Each scene shows the same named points in several views. A view is turned or mirrored, and shifted as a whole, has a little noise and may leave points out.

Scene 1
View 1
j565: [  4  27  -5   3  11   4  15 -35  23  21  24  16 -14  -2  24 -24   0   9
 -63  -2 -14   3  22  -3  -1 -33 -28  22  -5   9  -6  -7  49   1  -7 -24
 -19  21  13 -14   7 -16  45   0  -3  -5  -4   6   3  -7  -6  16  34   0
  -2  29 -15  -4  -8]
j246: [ -8  36 -15  -3   2  -6  18 -32  16  31  32  33 -17  -8  34 -26   2   8
 -75   0 -18   3  34  -5   0 -44 -29  29  11   0  -3 -12  56   8  13 -28
 -24  27  14 -15  22 -21  54   0   4  -8 -10  20  -5  -8  -5  20  38   4
  -4  29  -8  -3   9]
j585: [ 26  25  -5  20  40   8 -11   3  24  -4   5 -37 -10 -16 -18   6   8  16
 -28   7   2 -16 -18 -21  -4 -12   9   8 -11  37   7  14   7 -14 -27 -20
  12 -30  -1  -2 -23  12   4   3  -2  17   4  -2  22  12 -16  11  -3   3
  -1   6  21  -5 -25]
j928: [  8  31 -25   7  36 -21   4 -15  10   9  15  -8 -13 -23   3  -7  12   7
 -57   2  -9 -11  -6 -15  -5 -37  11  22   5  27   2   2  11  -9  -5 -28
   1 -15   5   0 -11   1  24  18  -1  10  10  15  10  11 -12  25   2   3
 -11   8   0  -5  -7]
j636: [  0  31 -42  -9  40 -43  15 -41 -10  14  30   6 -28 -36  24 -21  22  -1
 -87  -3 -23  -8  -5 -17  -8 -65  24  33  17  21  -1  -6   7  -4  15 -35
   2  -7  12  -1  -9  -6  34  28  -9  11  17  29   1  26  -6  40  -4   1
 -22   1 -13 -15  -1]
j637: [ 10  28   6  34  11   5 -21  25  37   2  -4 -25   6 -11 -33  24   6  29
  -6   5   4 -23  -4 -21   1   6  -7   8   3  22   7  15  16  -5 -25 -12
  -9 -33   0  -4  -1  21   4 -21  26  12 -17  -1   9  -7 -28  -3  11  21
   8  11  50   8  -5]
j402: [ 18  28 -17  16  35 -13 -13   6  20  -4   8 -33  -9 -26 -19  13  15  12
 -32   5  -3 -16 -20 -23  -3 -16  21  12   2  34   5  12  -6 -11 -18 -24
  11 -39   2   1 -22  13   4  10   4  16   7   7  13  20 -19  17 -13   9
 -10  -1  21  -6 -15]
j628: [ 32  21  12  31  37  28 -14   6  42  -8  -1 -51  -1  -1 -27  13  -1  17
  -9   5   7 -11 -23 -11  -3  12  -6  -8 -21  41   1  17  18 -18 -43 -20
  10 -28 -11  -9 -29  10   0 -10  -5  13   0 -18  29  -2 -20  -2   4   2
   8  13  17   3 -39]
j180: [ 19  29  10  16  27  34   6 -20  38  13  17 -17 -12   9   9 -13  -8  11
 -40   5  -3   2   9  -2   2 -10 -32   6 -24  25  -5   3  45 -11 -28 -25
 -10  13  -1 -18 -10 -12  29 -10 -13   0  -1 -10  20 -10  -7   5  34  -6
   7  29 -13   0 -28]
j562: [ 13  24   3  10  20  12   7 -23  29  18  23  -2 -10  -2  15 -17  -2  11
 -53   2  -8   0  13  -4  -1 -25 -21  14  -9  19  -1   1  45  -6 -17 -26
 -15  11   1 -16  -5 -13  34  -6  -3  -2  -2   0  11  -5  -3  11  27   0
   4  26 -11  -4 -14]
j739: [ 47  20  14  28  49  47  -7  -7  43  -4   0 -61  -7   8 -14   3  -6  11
 -12  11   5   0 -28  -4  -5  11 -10 -12 -39  54  -2  23  24 -30 -53 -18
  18 -18 -10 -13 -44   1   5 -12 -25  10  11 -32  41  -1 -11  -1  13 -11
  11  16  -8  -2 -59]
j623: [ -6  29 -13  19   4 -17  -9  12  21  12  11   5   0 -22 -16  10   9  21
 -34   3  -1 -23  14 -22  -2 -22  -4  25  17   6   5   6  22   5  -2 -16
 -15 -24   6  -2  15   9  22  -5  28  12 -17  18  -4  -1 -25  10   7  18
  -5  11  43   5  13]
j429: [ -6  26   7  32  -7   2 -22  30  39  10   0  -7   9 -11 -35  26   1  30
  -7   6   9 -23  16 -23   4   2 -13  16  14   8   2  14  22   4 -15  -9
 -17 -29   4  -5  16  17   8 -22  36   8 -27  12   2 -13 -31  -4  15  24
   7  17  62  12   7]
j330: [  5  27  -5   7  18   6  12 -26  23  18  19   6 -16  -4  18 -14   2  10
 -53   1 -12  -5  14  -6   0 -29 -19  21  -4  13  -3  -3  42  -4  -7 -29
 -16  10   5 -13   3 -11  34  -3  -4  -1   0   5   5  -2  -7  15  27   5
  -3  26  -8  -3  -8]
j77: [ 28  22  33  26  12  58   5 -16  57  15  13 -16  -3  28   8  -6 -21  14
 -26   4   2   8  19  11  -1   9 -59  -7 -30  23  -7   3  72 -12 -41 -17
 -15  26  -4 -26  -5 -11  35 -30  -8 -10 -14 -21  23 -30  -8  -7  52  -7
  19  44 -12   8 -32]
j569: [ 23  23  27  32  17  43  -6   9  50   6   4 -29   3  14 -18  10 -10  21
 -10   6   5  -8   6   0   1  13 -31  -9 -19  25   0  12  45  -9 -38 -16
 -10  -5  -8 -17  -6   4  13 -27   2  -3 -15 -15  18 -16 -18  -7  31   4
  15  30  19   6 -24]
View 2
j585: [-23  38   0   9  23  27  18 -31  10  -5 -20   4  -1   0   9 -34 -24  -5
 -32 -21 -24  17  -4 -19   4   1   7   7  19  -9 -18 -15  21   5   9 -20
  -3  23   8 -13  -4  22  11   8  -3 -20  -7 -11   2  12   4  -2   2 -22
 -21   0   9   8 -26]
j246: [ 10  45  -2  26  12  18  38 -12 -21   3 -35   2 -22 -15  65  17 -21  -4
   5 -39   0  16  10  28  15 -49 -23  22  28 -19 -33  20  11   4  43  25
 -21 -10 -26  12  13 -61  15   0  -1 -37   2   7  -4   1  16  30 -37  -5
 -17   8  19  -5 -48]
j180: [  0  42  -9  11  38  10  35 -13  -7 -12 -37  14   5   0  59  -4 -12 -26
  -9 -17  -8  26  -3   9  18 -51  -2  13  11 -21 -23  -6  -3   0  13   2
  -3 -11  -8 -13  -4 -15 -10  12   5 -20  14   0   8  10   8  17 -10  -9
  -2   8  23  -2 -34]
j562: [  0  41  -9  14  25  18  36 -15 -10  -6 -33   7  -8  -7  57   0 -21 -12
  -7 -29 -10  23   0  17  17 -43 -12  14  21 -21 -29   4   6   2  29   5
  -7 -10 -16   0   4 -30   1   6   3 -26   7   2   1   7   8  19 -23 -14
 -13   9  18  -5 -39]
j628: [-22  34 -10   2  41  18  16 -27  12 -10 -23  12  17   9  24 -33 -18 -22
 -33  -9 -20  21 -16 -24   9  -9  24   2   2 -15  -7 -20   5  -4  -6 -25
   2  12  15 -18 -11  38  -9  19  -2 -11   6  -7  16  14  -4   1  19 -25
 -11   0  14   7 -13]
j569: [ -5  26 -13   9  41   6  23 -22  -5  -8 -23  18  21   9  53  -6 -15 -31
 -17 -13  -5  12 -19  -4  10 -35  21   8  -7 -30   9 -10 -20 -22  -6   4
 -14  10   5 -11  -2  15 -14  35   3 -11  11  -6  28  11 -12  18   6 -22
 -13  10  14   3 -23]
j928: [ -9  53   7  19  10  33  25 -28   1   1 -24  -6 -26 -11  19 -19 -29   8
 -19 -41 -24  22  11  -4   8  -5 -11  15  35  -6 -34   2  37  18  35  -8
  -6  13 -11   2   4 -13  23 -10  -3 -33  -9   1 -10   6  15   5 -19 -17
 -24   2  12   2 -38]
j636: [ -4  61  16  25   2  42  33 -23   0   8 -29 -13 -50 -21  12 -19 -34  23
 -12 -50 -29  26  27   7   8   2 -35  20  53   2 -61  11  54  29  64  -4
  -4   8 -27   5   9 -39  36 -29  -5 -41 -18   1 -30   3  27   1 -40  -9
 -23   1  16   1 -50]
j565: [  8  46  -5  18  25  14  34 -15 -13  -6 -35   5 -11 -10  59   4 -18 -12
  -4 -28  -7  22   4  18  16 -45 -13  18  21 -22 -26  12   7   0  28  12
 -14  -9 -15  -1   6 -38   4   4   2 -29   6   2   2   4  11  19 -24  -8
 -13   6  19  -5 -42]
j402: [-20  42   4  12  14  34  14 -35   7  -2 -14  -3 -10  -4  -1 -35 -30   4
 -34 -28 -28  23   3 -22   7  17   6   1  24  -5 -23 -11  35   8  16 -25
  -5  31   6  -7   1  25  17   2  -6 -24 -14  -7   0   6   4  -4  -3 -18
 -27  -3   9  10 -22]
j623: [  2  34  -2  22  -3  29  18 -32 -18   8  -6  -3 -11   1  26  -2 -31  10
 -22 -48  -7   2   7  -4   3   8  10   5  18 -16   9  11  19 -15  23  12
 -29  38  -5  21  22  -5  35  24 -15 -30 -17  -4  13   2  -9  35 -29 -20
 -42   2  -1   6 -28]
j739: [-22  35 -11  -3  56  13  24 -22  23 -19 -38  23  21   6  29 -35 -12 -36
 -32   1 -25  33 -21 -16  16 -34  16   3   4 -17 -24 -28   1   5 -10 -31
  14  -6  16 -38 -23  35 -26  10   9  -5  16  -9  13  21   5 -14  26 -21
  10   5  22   4 -20]
j330: [  3  45  -1  18  21  17  33 -17 -14  -2 -30   5 -14  -8  55   3 -23  -7
  -5 -32  -8  24   8  17  15 -38 -12  17  24 -18 -29  11  12   3  36  12
 -15  -5 -16   6  10 -37  11   1  -3 -29   0   0   0   7  12  24 -27  -9
 -15   6  19  -2 -42]
View 3
j628: [-30  -6  18 -19 -32  14 -12   9 -19  12  16   3  -2   2   7   1   5  -7
 -16 -25 -12  -8 -13   7   4 -12  11  -3  15  13   4   9 -18  -6  14   0
  15 -27 -14 -12  -1  14  24  16   1   3 -21  -8  10   0  -9  12 -17 -23
  -9   5  11 -18 -11]
j562: [  7 -13 -10 -24   3  25  13 -46  12  25   0  -8   8  17 -29   1   7   4
  -6   6  -2  -5  22   2 -10 -10  18  41  12  -4  -8  -5 -17  24   5 -24
 -36   0  15  14   6  -1  -6 -11 -13   6 -19  45   0  -2   5  -9   6   9
  -7 -13   5  20   0]
j402: [-17  -5  -3 -14 -31  -3   7 -35  -9  37  18  11  19  21 -12  -8  23 -19
   8 -20 -36   4 -31 -15   4 -16  11  12 -15   3  19  -8 -30  -7   4   9
 -13 -21  18 -13   8   5  24   0   2   3 -30   7 -25   4 -15  13 -19  13
  -7  21  23  -8  -9]
j739: [-25 -20  42   5 -29  38 -16 -25 -17 -16  -7 -12  -6 -11  -2   9 -12 -21
 -23 -34  -4 -24   2  25  -9  -3  19  20   9   5  -1  10 -27 -25  22  12
  13 -31 -28 -22   3  20   9  12   1  -5 -24   4   8  -1  12  -1 -15  -8
  -7  -6  32  -2  -3]
j928: [  3  -8 -14 -16 -11   1  19 -58   3  40  12   5  19  22 -28  -6  24 -11
  16  -6 -29  11 -13 -16  -2 -10  19  31 -14  -7  13  -9 -29  10  -2  -8
 -44 -15  32   3  13  -3   7 -10  -3   8 -30  31 -24   2 -10   0  -2  28
  -4   5  19  17  -5]
j569: [-25  -9  21 -27 -20  34 -15  15 -13   6   7  -4  -9   4   5   4  -2   4
 -30 -17   3 -21  10  18  -3 -11  14  10  37  12 -12   9 -10   7  19 -18
  17 -24 -19  -6  -3  13   6  14  -6   9 -15   8  27  -1   1   3  -8 -30
  -7 -11   1 -12  -3]
j429: [-17   8 -30 -56 -19  -6   8  34  -7  57  42  22   8  37   3  -5  28  10
  -5   2 -15   9 -11 -19  10 -19   3  -7  20  10  -4 -10  -9  33   1 -33
  -2 -17  23   6  -3  -3  19   9  -5  24  -8   6   3   7 -28  19  -8 -23
  -8   0 -22 -23 -13]
j636: [ 19  -9 -29  -9  -3  -1  33 -92  16  54   6   3  32  31 -44  -9  32 -14
  37   3 -37  16 -12 -25  -3 -12  19  48 -34 -17  19 -25 -34   7 -10   0
 -68  -2  54  10  17  -6   4 -27  -8   0 -35  47 -40   1  -5  -5   6  52
  -4  10  28  34  -1]
j565: [ 15 -11 -20 -30  16  24  19 -51  25  37   2  -6  12  22 -33  -5   9   9
   3  12   0  -4  28   0  -7  -7  19  50  13 -10  -9 -12 -17  37   1 -34
 -45   1  28  23   6  -9 -12 -16 -15  10 -18  57  -4  -2   4 -17  11  18
  -3 -21  -1  28   2]
j330: [ 12 -13 -13 -29   5  21  14 -46  18  36   4   1  12  19 -28  -3  12   6
   3   7  -9  -2  20  -1  -7 -10  15  44   9  -7  -8  -8 -18  30   2 -28
 -36  -7  25  14   8  -6  -3 -13 -13   8 -17  48  -4   0  -3 -13   6  16
  -5 -12   6  20   1]
j637: [-21   4  -9 -40 -27  -3   0  19 -14  40  34  18   7  26   6  -3  23   0
  -7  -9 -20   2 -17  -8  10 -20   8  -5  14  14   2  -3 -17  15   4 -19
   6 -23   8  -6  -1  -3  29  13  -2  15 -15  -3   2   6 -21  23 -14 -21
  -8   6  -6 -20 -13]
j246: [ 18 -13 -30 -35  17  25  22 -57  29  41   8  -4  13  27 -36  -3  13  14
   3  16  -3  -1  27  -2  -7  -9  18  52  14 -13  -8 -12 -12  42  -3 -39
 -48   7  32  28   5  -4 -13 -15 -17  10 -23  66  -6  -3   3 -20  15  19
  -3 -19  -6  35   5]
j77: [ -3 -18  11 -30   8  53  -6  -3   5   0  -5 -14 -15   1  -8   8 -15  17
 -35  -3  18 -28  43  27 -12  -6  19  36  47   3 -26   9  -5  29  21 -38
  -2  -5 -17  11  -1   7 -14   4 -14   7 -11  39  36  -8  11 -17   6 -21
  -4 -33 -13  11   1]
j623: [ -9   7 -35 -50 -16  -9  17  -8   3  64  34  19  21  37 -13  -8  33  11
   9   3 -24  13 -12 -23   7 -21   6  11   8   2   4 -15 -16  33  -2 -27
 -21  -9  38  10   4  -5  17  -2  -8  19 -15  21 -12   5 -24  10  -4  -1
  -5   3  -9  -8  -9]
View 4
j330: [ -1   5  -1 -19 -12   5 -38   0  -5  13 -12  21  37  23   0   3   7  14
 -20 -10   9 -35   5  -7  17 -29  13   6 -27 -11   2 -14 -11  11 -31  27
 -31  12 -17 -33  -5   2  15   1   0  -9 -36  -6  -8  -6  13 -16  26 -13
   9  19 -23 -36  12]
j77: [-28 -11  -1  -4  -5  13 -21  -3  20 -12 -14 -17  15 -15 -26  19  55  -9
 -16   4  37 -38 -13  23  26 -26  17  26  -9 -12  -2  20  20   3 -52  37
 -32 -24  -5 -27 -32 -24  22  17  24 -28 -16  16  -7 -35  44  -7  26  15
   2  11 -19 -40  -6]
j637: [ 11   2  -9 -15 -10  19 -10  13  10  13   3   2  -4  47 -41 -10   1 -11
  12  16  16 -10 -23  -2  -8  -5  29   6  17  -4 -35  -1 -14 -44 -18  -3
   1   6  -5 -15  -5 -20  26 -23   3  -4  -8 -16  16   4  12  13  -4   4
  -3 -14  34 -42   3]
j246: [  1  -1  -4 -21 -12   5 -41  -2  -6  13 -22  34  46  25   6  13   6  33
 -32 -12   7 -41  14 -13  12 -31   9   6 -38  -6  10 -12  -6  21 -30  36
 -41  12 -28 -38  -5  10  12   8   4 -12 -48 -12  -8   1  18 -30  39 -12
  16  20 -34 -45  17]
j429: [ 16 -10  -9 -19 -10  28  -4  13  20  10  -7  20   3  60 -40  -1  -1   3
   2   8  23 -21 -16  -4 -24   3  27   7  19  -2 -27   4 -10 -47 -14   2
  -8   8 -20 -13 -11 -16  27 -22   9 -10 -18 -27  30  16  19   3   4  11
   0 -14  39 -60  -4]
j180: [-14   3   3 -12  -8  -2 -32  -2   6   4  -8  -6  21   0 -18   6  32   1
 -13   2  17 -31 -11   9  24 -36  16  15 -20  -9  -8  -2  -3   5 -42  28
 -26  -8  -4 -33 -16 -10  16   9   9 -17 -22  13 -12 -25  16  -7  22  -3
  -1  16 -18 -26   5]
j739: [-28  29   4  -4  -5 -15 -28  -7  -1  -1  14 -60  -6 -26 -37  -9  52 -49
   9  14  12   1 -40  22  53 -40  22  20  -8 -19 -39  -4  -9 -13 -46   9
  -3 -19  20 -31  -8 -30  15   6  12 -13  10  35 -20 -60   1  25  -2 -10
 -11   1   0  21  -3]
j402: [ 15  29   0 -16  -7 -10 -28   5 -17  20  11   0   8  41 -21 -22  -7  -9
  10  11  -7  -2 -16 -14  10 -28  20   0  -7 -10 -42 -30 -37 -28 -15  -9
   3  28   4 -32  16  -9  14 -21  -7  14 -13  -9   2  -1 -20  12  -2 -25
   0  -5  20  -7  14]
j928: [ 13  26   0 -24 -13  -9 -38   2 -18  20  -2  16  28  39  -5 -14 -10  10
  -3  -4  -8 -17   0 -19   9 -33  13  -1 -25 -12 -20 -33 -36  -4 -17   7
 -14  33  -8 -35  11   8  10 -15  -8   8 -33  -7  -8   0  -8  -5  10 -33
   8   6  -8 -14  21]
j585: [  6  27  -4 -18 -10  -6 -28   1 -12  16   9 -10   6  27 -26 -17   4 -16
  10   9  -4  -5 -23  -6  19 -29  21   5  -5 -12 -39 -19 -27 -27 -22  -6
   2  17   4 -28   8  -7  21 -17  -3   2 -13  -3  -2 -12  -9  16  -4 -19
  -7   1  15  -9  11]
j636: [ 22  31   5 -25 -13 -23 -58   3 -36  29  -2  39  47  42  16 -16 -23  30
 -12 -13 -18 -22  13 -34  19 -46   5  -8 -44 -10 -14 -46 -47  15 -10   9
 -24  48 -13 -48  22  21   6 -15 -13  13 -50 -17 -15  10 -19 -21  21 -50
  16  22 -29  -9  33]
j569: [-15   0  -6 -11  -8  14 -11   2  18  -4  -8 -15   3   9 -39   6  37 -15
  -3  10  28 -21 -18  14  13 -14  22  20   5 -10 -16  11   5 -22 -37  12
 -10 -18  -1 -18 -14 -26  24   3  16 -23 -11   4   4 -28  24   6  10  14
  -2   2   7 -36  -7]
j628: [ -4  20   0 -15  -5  -3 -23  -2   6   8   8 -30  -8  14 -39 -15  24 -29
  13  18  13   1 -33  10  24 -25  27   8   6 -12 -37  -6 -17 -33 -33  -3
   4  -4   9 -24  -3 -28  19  -7   7  -7   1   9  -4 -29   4  26  -2  -7
  -6  -5  18  -5   0]
j623: [ 21   0  -5 -21 -13  16 -20  10   4  18 -11  36  18  63 -21  -2 -14  16
  -6  -1   6 -23  -2 -17 -17  -7  15  -2   2  -1 -19  -9 -20 -28 -11   7
 -12  22 -19 -20   0  -5  21 -18   0   0 -30 -31  17  21   8  -4  10  -8
  10  -2  18 -54  12]

In a view up to two points have been moved. Name them for each view, in the order of its rows, or write -.
view 1 -> j246
view 2 -> j565
view 3 -> j628, j569
view 4 -> j739
